Each row is a point on a landscape with many peaks, with its height.
A climber steps from a point to whichever of its 2 nearest points has the largest rise for the distance, and stops where none of them is higher. Distance is the straight distance between rows; heights are no part of it.
<1332> (h 533): [153 107 111 138 132 159 142 122 131 143 167 171 148 161 114 103 189 107
  98 102 117 121 120 161 140 122  97 125 132]
<1470> (h 237): [ 48 129 155 109 114 158  73 115 107  91 160  68 100  67 113 160 134 183
 144 114 124 148 170 136 150  91 161 149 175]
<1705> (h 610): [152 118 155  87 146 103 115 157 129 148  81  97 111 119 144 136 101 169
 138 132 132 155 184 141 165  98 146 137 165]
<782> (h 342): [116  99 131 118 138  81 158  60 106  68  49 141 173  78  77 188 131 190
 113  86 150 107 166  87 111 185 170 163 199]
<1655> (h 255): [112 137 138 169 130  83 173 103 122 127 123 103 133 102 130 136 190 145
 107 119 135 155 143 106 158  90 112 122 128]
<99> (h 477): [133 161  89  98 104 170  81 157 141 114 137 185 173 156 122 107 129 111
 160 177 131  57  48 119  45 202 116 120 118]
<25> (h 225): [109  82 129 118 122  89 169  64 129 103 118 190 171  80 102 132 164 191
 122 101 137 163 187  97 119 166 148 145 169]
<600> (h 530): [ 99 136 185  94 148 160 102 149  76 145 153  61  74 117 108 142  88 110
 146 123  99 126 126 143 130  83 158  94 154]
<1526> (h 458): [158 125  42 116 143 161 155 146 155 102 115 222 149 169 125 118 128 117
 174 143 176  96  46  94  86 193  72 100 136]
<916> (h 451): [194 106  96 148 120 150 140 133 157 122 127 138 106 163 173 125 120 122
 129 116 169 145 143 115 158 132 116 151 137]
<1204> (h 494): [178 105 118 169 141 127 130 140 117 144  84 132 122 149 145 129 133 125
 152 151 147 155 118 104 158 106 111 105 108]
<41> (h 570): [139 165 117 131 130 143 104 156 154 120 169 106  92 148 168 116 111  72
 104 160 147  94  40 152 143  97 106  79  55]
<300> (h 696): [ 98 120 170  97 153 117 104 149 107 148 109  89 118 112 131 134  91 159
 154 140  85 154 168 136 151  92 152 122 142]
<1414> (h 509): [165 147 115 105 129 152 159 177 168 166 120 105 104 136 113  91 179 119
  93 124 128 131 101 166  90  91 110  97 130]
<1379> (h 77): [124  84 141 153 122 173  97 144  88 137 152 152 117 153 123 100 144 116
 143 144  86 116 137 139  98 123 153  97 121]
<930> (h 557): [132 155 173  89 161 156 115 168 112 171 113 133 132 112 130  85 105 139
 148 188  68 147 110 145  96 103 140  80 123]
<448> (h 472): [187 138 157 111 153 116  99 165 109 150 106  97  90 121 115 116  95 115
 157 160 138 128 143 154 150  74 138  88 124]
<198> (h 553): [179 170 102  78 126 131 118 190 158 170  97 106 112 122  96 110 115 110
 119 160 143 100  43 179  59  83 112  77  89]
<299> (h 443): [165 110 149 148 108 122  70 138 129 128 105  85  77 129 139 150 102 168
 127 136 164 132 185 147 161  79 152 141 154]
<449> (h 343): [159 162 136 150 162 112 157 111 113 153 128 135 151 143 144 122 133 102
 123 146 134 152 115 126 175 104  97 132  85]
<1561> (h 418): [ 34 156 155 122 107 131 129 130 104 127 189 114 129 134 120 121  81  82
 107 117  61 126  84 129  94 148 149 115 100]
<765> (h 193): [132  74 116 160 103 128 128 123 115 109 131 165 143 146 108 110 166 129
 127 115 112 111 165 116 117 158 149 138 122]
<76> (h 280): [100 112 136 148  96 129  94 115 114 124 159 145 123 144 136 118  82  89
 140 133  98 116 144 121 116 162 161 142  89]
<1590> (h 480): [156 128 147  73 139 141 116 137 153 125 159 112  96  87  81 117 178 143
 122 111 157 131 177 196 140  62 128 109 173]
<1231> (h 70): [134 108 141 164 121 159 101 122 100 124 181 112 109 148 141 132 154  84
 118 137 125  99 116 146 151 103 128 112  89]
<504> (h 466): [160 124 165 102 169 158  94 151  84 147 116  79 108 116 118 141 117 128
 154 150 128 116 154 156 169  83 142 108 152]
<1448> (h 330): [108  82 158  76 123 129  99 126  93 100 131 158 155 119 103 121  89 119
 143 136  76  94 182 132 122 187 188 136 118]
<1246> (h 558): [ 93 179 142 118 135  92 137 170 153 170 119  77 134 126 148 108 132 102
 102 153  80 121  58 137 120  93 104  96  66]
<1005> (h 567): [111 181 121 126 123 104 113 158 161 161 119 108 135 140 157 115  93 101
 116 171 106 141  36 133 118 106 108  94  35]
<736> (h 479): [170  71  77 160 133 133 137 134 105  87  89 188 146 163 107 128 124 111
 181 140 152 101 102  76 113 174 122 108 115]
<429> (h 375): [130 130 123 147 127 114 177 103 144 123 144 131 141 122 135 134 150 123
  96  97 134 141 163 118 148 146 112 170 142]
<1078> (h 428): [ 56 118 137 134 122  74 169 109 128 109 120  80 156 118  92 126 154 124
 147  91  76  99 151  59 115 151 123 150 125]
<1857> (h 444): [167  80 137 100 147 133 111 122  76 100 117 180 186 145  89 129 135 124
 150 136 112  80 167 128 145 180 156 134 141]
<584> (h 446): [141  70 129  82 146 109 184 104 108  88 102 200 177 120  73 127 160 143
 116 100 106 124 166 119 106 200 146 128 171]
<331> (h 516): [149  93 128 127 145 147 149 132 108 139 102 128 133 130 140 127 155 147
 131 122 122 136 175 118 149 144 129 143 166]
<1954> (h 499): [154 102  96 112 125 132 143 135 156 145 111 231 190 162 118  87 125 132
 129 130 109 131 104 127  86 189 122 112 118]
<1206> (h 483): [126 148 113  89 109 168 110 164 133 142 131 178 183 144 103  89 127 117
 136 168  81  76  78 127  46 199 125 138 117]
<314> (h 296): [ 90 134 117 163  99  93 118 141 161 117 141  88 102 157 172 127  97  98
 137 118 112 128 133  93 145 130 126 154  87]
<1991> (h 485): [160  89  97 166 131 141 135 142 103 126 103 176 145 157 136 109 146 127
 163 146 134 129 113  94 126 143 118  99 103]
<1134> (h 460): [177  94 123 111 126 159  86 144  98  97 136 193 159 166  95 109 125  99
 163 140 133  61 138 123 128 187 135 119 129]
<301> (h 398): [171  77 130 137 142  82 170  88  99  81  89 222 116 138  95 162 125 107
 115  65 147 120 115  90  82 176 136 124 173]
<1540> (h 395): [ 98 120 119 144  99 176  86 142 104 117 167 192 123 143 128  98  86 102
 139 172 104 111  59 135  59 171 154  81  96]
<102> (h 321): [151 140 148 127 160 111 127  91 116 124 126 110 141 111 133 148 134 135
 127 134 144 164 164 147 197  86 117 161 124]
<95> (h 468): [127 167 144  76 142 103 146 126 154 104 147  99 104  58  82 112 189 138
 123 123 157 157 156 182 143  59 118 114 136]
<1968> (h 461): [151 156 102 106 126 201  75 161 164 132 176 125  77 156 160 129  72  85
 141 164 183 105  52 155 105 119 104  76  89]
<1314> (h 415): [115 116 152 159 109 128  72 129 121 129  89  57  97 100 131 158 130 200
 122 133 155 111 176 140 141  70 154 141 170]
<594> (h 366): [ 86 136 139 112 138 112 146 105 129 138 145 144 180 104 114 110 132 119
 142 134  80 157 158 131 140 156 132 156 107]
<828> (h 388): [134 129 114 127 136 129 152 109 116 114 143 137 163 142 125 122 129  85
 129 112 121 104 157 118 162 171 113 173 125]
<2028> (h 34): [100 134 161  93 146 129  79 100 109 114 149 113 128  89 134 157  93 144
 143 131 112 180 180 163 188  99 153 149 137]
<754> (h 71): [123 100 122 182 116 146 111 128  83 108 140 106 126 148 124 133 164  82
 146 133 116  65 107 107 143 138 129 109  84]
<49> (h 82): [112  91 149 135 119 139  96 129 110 137 132 133 111 117 128 112 144 156
 134 152  83 153 170 146 105 111 175 111 130]
<309> (h 534): [122 147 126 145 155  94 215 124 136 168  88 131 133 119 145 124 152 131
 119 119 105 168  99  94 106 137 111 110 129]
<519> (h 454): [145 187 144 107 123 156  91 160 112 148 166 121  89 130 121 119  64  89
 102 168 155 115  24 167  77  93 134  42 104]
<441> (h 441): [139  98 114 187 129 135 146  93  97 103 105 111 143 116 111 171 187 162
 105  92 157  93 151 113 141 122 130 153 185]
<2046> (h 51): [ 63 168 155 105 130  93 103 100 154 126 167  92 132 114 138 137  96 117
 128 119  96 169 161 135 173  99 116 166 110]
<1725> (h 500): [132 165 109 129 109  83 169 166 196 145 115  84  83 139 156 108 153 125
  83 113 148 145 115 134 116 103 108 122 110]
<660> (h 497): [161  89 112 138 143 149 188 127  95 125 109 160 144 144 119 126 167 118
 133  95 129 110 143 108 118 160 123 131 176]
<503> (h 392): [ 75 140 161  87 164 131 114 115  91 139 147 146 181 103 118 113 110 129
 166 157  59 142 148 131 146 147 140 136 114]
<1443> (h 488): [ 95 123 143 134 158  93 202  96 100 134  90 109 155  95 123 146 141 149
 143  93 101 152 151  72 129 152 122 158 172]
<1992> (h 469): [133 152  77 118 133 183  87 167 136 124 134 174 140 149 166 103 115 127
 201 195 152  94  65 106  84 175 102 102 121]
<1745> (h 476): [156  84 118 110 127 114 151 113 134 122 112 217 185 145  77  96 147 127
 113 117 101 124 146 128  94 186 141 119 129]
<1994> (h 457): [181 173 109  90 122 157  73 153 156 136 169 123  78 138 122 124  60  73
 123 164 184  88  32 173  87  81 120  54  81]
<2096> (h 281): [155 152 146 147 130  63 167  94 162 137 115 126 115 117 151 135 116 158
 104 123 172 186 165 113 162  95 111 151 143]
<1787> (h 519): [148 151 147  99 133 115 136 156 159 151 132  96  97 112 106 100 150 118
 110 134 128 135 148 179 118  76 125 110 128]
<1736> (h 64): [110 122 166 122 131 175  90 109  75 127 191  99  91 137 130 147  68 102
 128 124 123 134 143 152 158 121 163 125 145]
<1648> (h 274): [122 123 138 122 129 107 119  81 135 105 114 129 161  89 144 170 129 213
 112 127 158 173 200 128 192 132 140 182 171]
<1945> (h 304): [130 112  84 166 101 109 179 138 170 106 123 127 100 155 161 127 138 106
 122  97 158 118 127  78 121 168 113 154 123]
<241> (h 400): [183 107 110 139 140 114 157  94 100 102 121 189 173 159 108 122 125  96
 126 116 142 106 134 109 148 183 119 149 122]
<224> (h 498): [172 149 123 111 143 119 189 114 152 143 138 142 102 123 132 125 172 116
  68  84 163 150 124 162 132  96  91 125 171]
<220> (h 503): [126 172 139 111 118  96 113 129 188 145 149  99 105 143 162 113  76 105
 101 134 122 160 144 158 141 102 121 162  86]
<972> (h 264): [ 57 140 150 134  97 134 121 120 139 118 205  95 103 110 122 119 150 107
  94 118 101 130 142 172 108 114 146 137 117]
<1283> (h 73): [156 120  91 147 129 170 163 159 130 137 148 129 129 166 142 112 195  86
 123 115 139  76  75 119 120 146  89  93 110]
<1226> (h 478): [149  74 124 129 140 113 179  94  94 109 101 187 148 122 104 145 165 146
 116  82 124 119 161 100 111 171 140 145 194]
<2016> (h 452): [138 156  45 112 123 186 113 172 184 145 111 163 139 153 158 131 129 149
 150 183 170 117  26 136  78 155  56 118 104]
<633> (h 481): [139 115 108 154 109 117 132 165 159 139  87  83  84 145 168 128 115 138
 156 132 142 151 143  86 136 121 134 138 129]
<774> (h 171): [136  91 119 124 126 159 111  93  99 103 134 127 162 109 114 157 160 156
 130 108 142 101 186 144 168 150 141 175 183]
<1044> (h 324): [112  99 141 120 120  51 163  72 124  89  60 121 170 114  77 168 102 158
 127  88 134 118 173  60 118 192 161 164 163]
<1475> (h 471): [173  61  83 180 127 131 136 125  93  81  64 146 139 156  94 146 149 130
 159 100 150  85 123  76 103 158 137 117 144]
<713> (h 506): [138 144 127  93 134 189 120 176 132 165 133 142 140 155 153  94 115 108
 140 145 104 102 117 141 108 170 125 126 135]
<1018> (h 566): [160 140 147 106 145 178 109 179 132 163 141  95  81 142 127 114 127  94
 146 147 140 101 100 147 107  94 136  75 121]
<2004> (h 112): [ 86  91 142 148 113 103  84  91 105 104 108 104 160 116 111 162 106 159
 145 118  97 110 190 108 144 150 172 174 130]
<2031> (h 569): [158 141 113 157 142 100 189 135 133 133 121 107 107 140 162 126 177  99
  88 111 150 130  89 113 157 108  87 106 115]
<850> (h 552): [140 153 170  86 142 151 106 169 124 154 163  69  68 120 109 125  86  81
 132 126 134 104 127 162 120  81 150  78 137]
<1502> (h 491): [181 148 128  97 143 126 165 132 152 128 143 119  98 108  95 119 185 129
  98  98 178 136 159 176 146  76 100 112 178]
<1849> (h 240): [ 59 157 156 114 134 107 119 118 136  91 122  78 132  53 104 149 163 191
 161 117 137 174 167 112 168  75 124 156 148]
<686> (h 138): [116 112 140 124 146 130 100  95  64  96 126 127 181 118  86 151 104 106
 158 135 102  78 161 123 161 160 146 165 113]
<1707> (h 456): [153  74  95 189 118 133 137 109  98  91  67 111 142 140 112 162 156 144
 122  91 159  75 144  91 110 157 141 154 188]
<354> (h 161): [109  95 113 112 139 127 146  88  95  76 102 126 173  83  83 161 165 169
 133  98 134 106 186 115 145 168 149 177 177]
<1688> (h 183): [ 98 116 112 147 122 145  90  73 109  82 105 102 171  91 125 175 135 188
 120 115 159 107 184 146 174 140 155 191 172]
<1293> (h 416): [173  70 106 142 134  87 175  86 126 126 103 221 126 148 145 144 122 129
 117  71 139 157 127  92 102 182 140 122 172]
<1528> (h 350): [120 148 136 147 142 117 146 108 115 155 139 153 186 132 138 110 126  98
 140 148 102 140 122 116 151 147 104 135  84]
<1599> (h 474): [162 146 124 125 130 147  99 160 141 144 134 130 101 158 162 115  83  93
 148 158 142 138 108 144 137 115 120 116  90]
<875> (h 230): [ 77 153 138 148 128 138 116 106 122  92 101  88 139  55 108 167 165 231
 140 127 168 138 162 121 155  81 121 169 174]
<812> (h 310): [116 103 109 156  79 115 147 139 158 106 134 119 100 148 137 117 154 125
 117  97 137  94 172  90 109 167 133 165 134]
<345> (h 305): [142 120 139 135 167 130 128  89  87 124  94 123 164  89 119 158 163 171
 133 132 139 170 167 148 186  94 130 153 157]
<1391> (h 520): [148 137 112  97 131 151 143 158 156 172 116 149 142 146 150 101 122 130
 112 136 112 156 130 152 112 154 124 144 133]
<1347> (h 271): [103 116 132 146  88 139 110 119 139 121 173 133 114 132 132 114 138 107
 110 117 109 128 169 154 121 145 145 150 104]
<1603> (h 598): [149 158 124 124 141 159 104 175 131 170 105 160 138 143 157  97 113 136
 160 193 113 140  75 135  91 134 117  93  94]
<1543> (h 548): [ 97 168 126 122 143 109 187 153 152 176 103 101 153 125 140 101 152 124
 111 140  77 143  83 109 106 124 102 115  95]
<756> (h 435): [178 103 100 131 128 120 183 123 149 141 104 193 109 156 183 130 111 135
 113  87 153 175 126 113 116 172 121 144 176]
<867> (h 332): [106 102 121 185  87  68 159  97 124  93  90 105 136 119 101 148 145 154
 123 101 147  99 160  52 108 161 143 162 141]
<149> (h 504): [174 134  93 131 124 145 179 152 175 156 135 129 101 162 141 113 183 111
  78  87 158 125  97 160 116 104  90 107 154]
<1178> (h 393): [117 112 155 174 125 118  96 130  98 128 110  68  91 101 116 141 154 159
 127 146 125 133 160 134 134  60 152 118 139]
<2089> (h 257): [ 39 121 159 108 122 159 117 113  98  98 192 100 116  94 105 132 146 117
 138 114  73 131 150 145 116 126 164 136 131]
<895> (h 484): [179 130 135 142 150 129 135 165 118 155  86 117 104 136 130 103 138 129
 157 154 139 140 116 131 126  79 116  77 114]
<1957> (h 425): [111 143 159  91 142 159 108 134 112 160 145 166 171 123 135 103  98 127
 136 167  70 145 136 165 123 155 143 126 119]
<394> (h 251): [116 146 161 117 106 105  90 118 156 115 161 105  80  99 119 128 114 155
 106 137 154 155 197 169 161  74 141 156 143]
<1905> (h 537): [125 136  96 137 110 124 174 137 184 151 117 146 147 141 144 104 137 116
  98 113 114 149 117 127  91 174 121 155 105]
<16> (h 249): [ 78 160 147 132 145  80 149 113 126 123 118  75 136  91 121 147 161 154
 139 114 130 163 151 111 179  78 109 155 133]
<1411> (h 467): [162  92 124 144 108 144  91 161 146 135 110  87  65 145 157 129 101 135
 155 135 148 139 152 132 141 102 145 123 128]
<1788> (h 579): [148 137  96 148 125 126 147 154 172 153 112 135 127 144 147 101 150 118
 103 144 132 155  70 137 108 116 100  93  69]
<863> (h 496): [103 137 168 118 163 156  77 129  63 141 129  51 108 117 118 173  88 123
 161 129 104 126 136 143 172  71 145 122 154]
<144> (h 449): [ 58 134 149 126 143  87 156 118 128 130 113  81 157 111 117 143 142 152
 161  96  88 139 168  67 145 134 110 173 153]
<1301> (h 289): [ 85 128 132 159 102  68 134 135 151 134 119  61 117 149 161 140 115 132
 126  98 122 128 143  70 160 102 104 170 121]
<1682> (h 298): [131 147 144 136 132  73 125  91 145 122 108 109 133  82 136 156 114 198
 120 136 170 181 189 120 184  87 119 168 152]
<60> (h 559): [131 175 128 106 144  91 182  98 172 163 126 145 147  96 121 117 149 137
  88 124 131 201 142 167 133 109 109 144 129]
<1951> (h 420): [113  98 120 162 125 126 146  79  98  97  88 145 148  89 119 178 163 206
 102  90 170 124 161 116 128 144 137 164 219]
<174> (h 527): [119 111 127 156 128 103 129 138 125 151  96 127 145 144 152 114  97 121
 174 147  94 154 134  83 139 143 140 132  77]
<1221> (h 551): [156  99 135 113 141 131 134 126 114 134  86 104 121 113 152 156 139 189
 129 113 152 141 189 134 172 119 146 150 196]
<1667> (h 482): [159 147 148  51 150 123 103 137 147 153 137 146 130 108 121 110 101 137
 117 150 117 167 166 209 145 105 139 127 127]
<1311> (h 301): [104 120  92 152 109 104 156 145 153 110 119  99 118 162 162 123 115  92
 158 108 121 103 116  67 134 170 114 150  90]
<949> (h 462): [181 107 113 135 128 154  99 143 128 143 139 158 128 164 162 113 112 110
 141 148 135 138 144 135 154 143 125 133 112]
<340> (h 401): [108 153 117 143  92 171  82 145 132 146 163 168 130 145 146 116  88 101
 107 171 107 126  38 152  76 146 139  98  73]
<1944> (h 465): [188 154  99  99 131 160  90 170 167 162 115 148 110 153 149 108  84 107
 128 164 154 144  78 176 108 109 103  93  92]
<1974> (h 555): [185 137 115  99 149 197 113 192 154 179 134 144 121 166 117 100 161 124
 144 139 152  99  60 145  98 105  91  64 145]
<203> (h 546): [112 134 124 154 120 122  98 135 120 133 124 125 135 167 161 125  65  89
 185 154 107 128 105  82 154 142 114 138  72]
<1759> (h 447): [106 170 158 129 126 149 106 158 107 155 155 118  96 128 133 108  84  95
 120 174 106 136  49 148  87  86 142  54  87]
<6> (h 544): [174 105 119 101 155 172 157 140 126 162 147 190 154 165 105 103 182 138
 109 101 123 138 126 163 148 123 101 111 184]
<63> (h 464): [155 150  94 104 134 212  69 173 154 147 150 157 102 157 164 114 102 119
 180 181 165 106  60 143  90 141  99  81 120]
<1273> (h 505): [172 162  93 103 113 114 161 178 184 155 103  88  94 131 135 109 147 107
  80 123 148 118  73 162  99  92  92  92  94]
<1087> (h 573): [166 131  93 164 144 128 184 137 136 138 112 156 122 148 158 118 170 101
 109 126 150 142  60 111 125 110  85  81  98]
<323> (h 486): [159 158 146 105 120 109  95 149 159 137 142  99  75 147 147 110  54  94
 128 138 140 145 131 167 146  90 132 125 101]
<820> (h 562): [190 149 126 134 144 103 173 132 141 133 134  81  85 139 139 126 155  93
  96 111 179 116 114 140 163  72  93 111 121]
<1755> (h 149): [120  95 127 106 141 119 108  95  86  68  98 118 188 100  65 163 133 133
 145 114 120  86 193 123 157 173 157 171 141]
<446> (h 561): [182 149 120  90 140 170 111 194 166 169 125 104  94 139 113 102 142  98
 136 144 151  86  65 163  79  77 108  58 111]
<665> (h 384): [ 97 111 153 118 106 166  99 133  82 131 169 181 138 133 110 101  78 105
 139 164  76 108 110 133  73 177 178  95 117]
<1485> (h 517): [ 99 127 131 154 147  87 195 123 117 153  85  96 146 131 144 135 138 132
 154 107 100 142 122  54 124 139 120 133 126]
<240> (h 550): [194 110 107 106 153 191 150 166 138 176 136 157 125 177 116 107 176 129
 133 101 139 108 102 142 137 112  94  84 175]
<1679> (h 536): [125 150 159 101 120 115 110 148 142 141 159  58  63 117 112 129 118 106
 118 117 150 114 161 166 136  73 141 115 141]
<1716> (h 320): [100 102 122 175  94 112 133 109 125 102 120 101 122 126 125 143 148 156
 123 104 140  98 183  90 138 148 144 181 149]
<723> (h 297): [127 100 133 119 120 116  98 107 120 123 141 167 163 136 127 110  94 116
 132 139  92 122 183 138 142 178 164 155  99]
<576> (h 247): [ 52 143 165 112 128 133 114 127 109 113 164  76  90  86 106 131 148 152
 143 120  89 154 160 140 125  82 153 122 147]
<229> (h 75): [139  82 113 159 117 163 124 155 121 138 144 153 123 165 115  88 193 118
 139 130  94 108 113 127 104 112 126  83 120]
<947> (h 201): [ 99  79 132 149 121 123 124  98 113 109 139 157 153 101 100 123 187 172
 122 119 111 134 188 135 125 142 149 146 151]
<22> (h 419): [160  85 121 120 154 125 139  83  88 103 118 186 192 121 106 138 142 136
 132 120 124 133 168 125 171 170 133 150 140]
<1556> (h 408): [ 89 158 142 127 109 162 101 130 120 140 188 134 126 145 146 110  90  75
 103 140  86 115  84 160 104 143 136 122  80]
<1758> (h 445): [191  99  84 122 140 164 159 155 153 150 114 169 109 174 166 118 120 121
 134 101 161 147 115 124 134 156  97 116 163]
<1999> (h 199): [ 87 131 117 142 116 111 121  64 124  78  87 116 183  71 112 191 117 210
 119 102 173 110 176 116 164 166 143 199 192]
<1086> (h 349): [ 90 125 135 178 107  61 162  49 117  74  93 123 154  91  82 174 140 169
 103  90 167  96 155  68 121 160 132 179 161]
<809> (h 470): [152 132 104 103 113 152  96 156 124 100 133 207 161 163 101  92 122 101
 172 163 140  67  96 111  80 204 122 105 114]
<187> (h 508): [140 102 116 189 125 103 132 108 124 128 103 119 138 146 146 132 125 127
 146 132 130 138 132  87 157 129 129 144  94]
<43> (h 410): [ 38 118 149 151 107  96 127 127 125 115 146  78 124 133 122 127 137 116
 139 105  67 104 146  89 112 126 140 151 110]
<606> (h 43): [ 81 130 147 113 130 103  87  86 129 108 153 104 148 106 139 158 101 150
 138 117 112 165 182 129 194 119 134 197 131]
<2036> (h 376): [123 137 134 143 102 108 110 159 151 118 147  62  67 144 153 114 132  96
 108 135 141 111 103 139 140  82 130  89  81]
<581> (h 455): [149 147  53 123 145 172 155 172 155 136 109 171 132 156 166 114 119 117
 167 162 170 120  47 108 100 169  59 107 115]
<91> (h 210): [130  81 125 171 113 103 148  86 124 114 130 190 156 117 112 120 193 180
 106  98 144 158 171 112 123 130 132 130 171]
<84> (h 442): [ 91 123 154 151 118 154 105 149  85 143 152 116  85 136 140 110  96 110
 144 158  80 132  85 110  93 109 162  72 105]
<1761> (h 267): [156 122 125 173 138  91 186  78 123 129 125 162  88 129 165 157 146 126
  83  78 170 166 117 111 128 117 104 141 169]
<684> (h 495): [139 147 116  86 127 208 103 193 135 170 130 155 151 148 141  95 124 128
 147 161 102  75  78 138  52 183 121 114 145]
<1028> (h 371): [ 78 159 150 126 106  97 106 160 153 135 161  64  68 143 147 127  91  92
 101 117  98 136  91 133 122  82 136 103  89]
<1552> (h 383): [157 103 127 148 132  73 184  77 109  76  92 168 134 131  89 167 126  94
 111  77 158 106 138  72 111 183 134 148 151]
<2034> (h 386): [101 104 131 151 136 112 148  49  97  74  66 165 175  57  98 195 145 228
 108  84 166 114 147 100 109 160 158 156 219]
<1032> (h 493): [156 141 109 121 121 121 158 186 181 159  94  74  75 145 154 106 132 124
 133 126 143 146 127 124 115 105 118 113 128]
<312> (h 74): [152  85  78 157 131 182 138 163 133 132 140 165 120 184 120  92 196 122
 139 112 131  96  71 113 103 114  94  70 120]
<780> (h 218): [ 64 164 120 158 120 132 123  87 130  93  92  85 169  65 120 190 131 233
 119 101 182 116 151 111 159 112 115 189 196]
<125> (h 68): [114 119 145 154 126 157  91 107  80 117 161  95 120 138 130 152 120 101
 142 129 115 107 146 138 165 110 143 144 122]
<1819> (h 587): [ 79 169 129 114 139  89 196  82 176 145 147 130 163  91 133 132 167 134
  89  98 126 185 136 132 135 140 107 159 123]
<319> (h 524): [142 138 109 136 109 160 112 128 146 154 166 162 145 152 131 102 150 102
  87 129 108 127 104 182 110 128 118 122  89]
<1056> (h 554): [ 98 154 115 154 119 127 114 145 135 119 158 117 125 161 175 124  85  76
 151 151 114 101  66 104 142 141 114 116  49]
<307> (h 128): [ 82 103 142 162 119 110  81  96  80  97 132 111 159 132 107 155  78 103
 153 123  91  97 147 104 154 144 165 157 105]
<836> (h 450): [140 165 159  76 154 160  87 134 117 162 162 157 143 115 131 110  73 121
 113 170 108 156 117 199 131 112 140 110 120]
<2052> (h 93): [ 71  90 156 124 126 133  83 100 102 116 133 111 129  90 124 144 123 173
 145 138  73 142 187 125 130 130 184 140 144]
<902> (h 261): [120 130 145 185 129  69 196  68 124 131 125 145 119  94 149 155 181 155
  90 100 165 168 127 103 133 107 110 127 153]
<1830> (h 463): [157 139  81 120 130 124 145 143 134  92 113 215 171 164  91 104 137  99
 168 161 147  88  63  88  77 200  98 101 106]
<305> (h 609): [114 136 180  62 165 149 114 163  98 157 123 112 119  93 121 116 102 146
 163 159  69 157 141 161 134  92 155  88 142]
<871> (h 514): [140 114  90 138 115 160 109 145 138 136 142 193 159 167 127  87 125 111
 125 143 108 115  95 139  88 165 123 114  88]
<847> (h 564): [113 164 143 139 126 140 105 143 123 129 181  85 101 158 174 133  92  70
 117 137 119  96  69 124 156 103 117 102  70]
<126> (h 262): [ 84 131 150 149  91 106 104 107 151 117 180 130 108 107 143 119 138 159
 105 133 140 148 184 139 137 114 144 170 121]
<1137> (h 359): [111 134 138 148 130  81 198  77 132 119 117 131 130 110 148 163 127 139
 106  86 156 153 164  95 149 161 118 187 180]
<336> (h 381): [115 130 157 158 107  97 119 152 126 127 132  55  64 119 130 122 165 127
 119 135 125 124 132 129 128  55 130  91 114]
<1747> (h 521): [132 158 145  78 153  94 137 122 160 151 115 129 143  97 119 113 124 143
 121 147 118 194 174 173 154 112 134 138 126]
<1478> (h 334): [163 154 153 136 161 119 112 117 100 138 133 103 127 138 139 135  98 110
 143 154 134 140 138 143 199  85 117 132  95]
<1253> (h 576): [139 149 153  96 126 168  82 176 108 172 128 165 134 134 157  85  90 142
 154 200  96 134  73 151  77 137 153  81 130]
<1119> (h 358): [133 104 131 125 129  75 166  88 124 105  96 145 168 129  97 141 109 122
 133 106 126 128 177  81 137 196 147 166 126]
<897> (h 459): [182 153 108  84 112 190  62 174 166 177 137 165 120 161 125 118 101 123
 104 159 149 119  51 194  76 109 103 108 105]
<1177> (h 522): [103 161 115 132 103  98 151 128 197 152 143 109 136 149 164 109 113 114
  95 119 106 159 129 130 129 138 116 166  87]
<1596> (h 239): [111 164 156 101 124 114  90 121 141  92 144  86  99  68 107 161 128 189
 134 121 185 142 193 146 171  72 126 168 164]
<356> (h 453): [163 173 103  81  93 194  49 169 154 157 133 136 109 136 130 150  80 135
 110 187 151 119   4 177  51 115 100 132  87]
<1644> (h 56): [ 91 176 164  96 134  89 102 103 143 107 183  83  95 107 116 138  77 100
 113 116 128 159 138 172 168  63 138 139 107]
<1967> (h 60): [ 91 157 173 102 126 134 100 107  99 119 205  89  68 122 118 146  60  88
 101 120 127 165 125 166 155  83 157 107 135]
<475> (h 574): [135 159  94 140 120 119 136 159 168 139 137  99 118 148 173 113 135  88
 102 152 126 116  52 135 137 122  94  95  49]
<1345> (h 229): [ 73 170 156  89 127 109  65 122 128  80 138  47  92  58  83 172 117 172
 158 106 163 139 159 145 171  36 128 152 166]
<465> (h 248): [109  92 127 122 124 110 134  77 122  98 106 157 169  74 125 160 161 223
 126 118 147 170 198 111 150 157 150 170 170]
<1738> (h 363): [100  99 160 101 133 163  90 131  58 122 152 155 137 131 134 124  76 124
 149 149  70 113 143 129 123 167 186 116 136]
<1467> (h 273): [170 138 124 160 139  80 188 107 154 139 102 139  93 139 175 144 115 131
 104 107 168 189 125  99 137 123 112 143 143]
<1188> (h 448): [137 166  81 109 107 183  93 182 178 152 114 136 123 145 151 130 102 123
 122 174 147 120  28 152  73 133  83 122  75]
<816> (h 556): [ 92 140 117 127 116  92 190  88 174 156 136 144 174 123 123 123 147 113
  96 105  99 146 130 126 107 170 120 159  99]
<870> (h 430): [ 60 149 172 120 121 143 123 137 100 150 179  98  90 131 128 119  85 102
 114 126  77 150 101 138 103 104 156  97 123]
<151> (h 367): [134 111 130 187 107  57 174  56 116  68  96 141 125 120  98 185 135 125
  87  66 187  86 133  69 110 168 138 169 155]
<753> (h 72): [149 100  94 171 122 130 168 132  98  95 137 138 137 155 127 129 180  82
 117 114 138  66  95  92 136 155 110 107  92]

Call two points neighbours if one is among the 2 nearest of the other. Go from one point of each pair to the other, from neighbour to neighbour, staying as high as possible. Name the lowest point that can't be avoided.
<1018>, <300> => <584>
<1788>, <1414> => <224>
<300>, <1603> => <930>

Where does a climber stop that starts at each point below?
<125> => <1682>
<307> => <1682>
<429> => <1819>
<2016> => <1819>
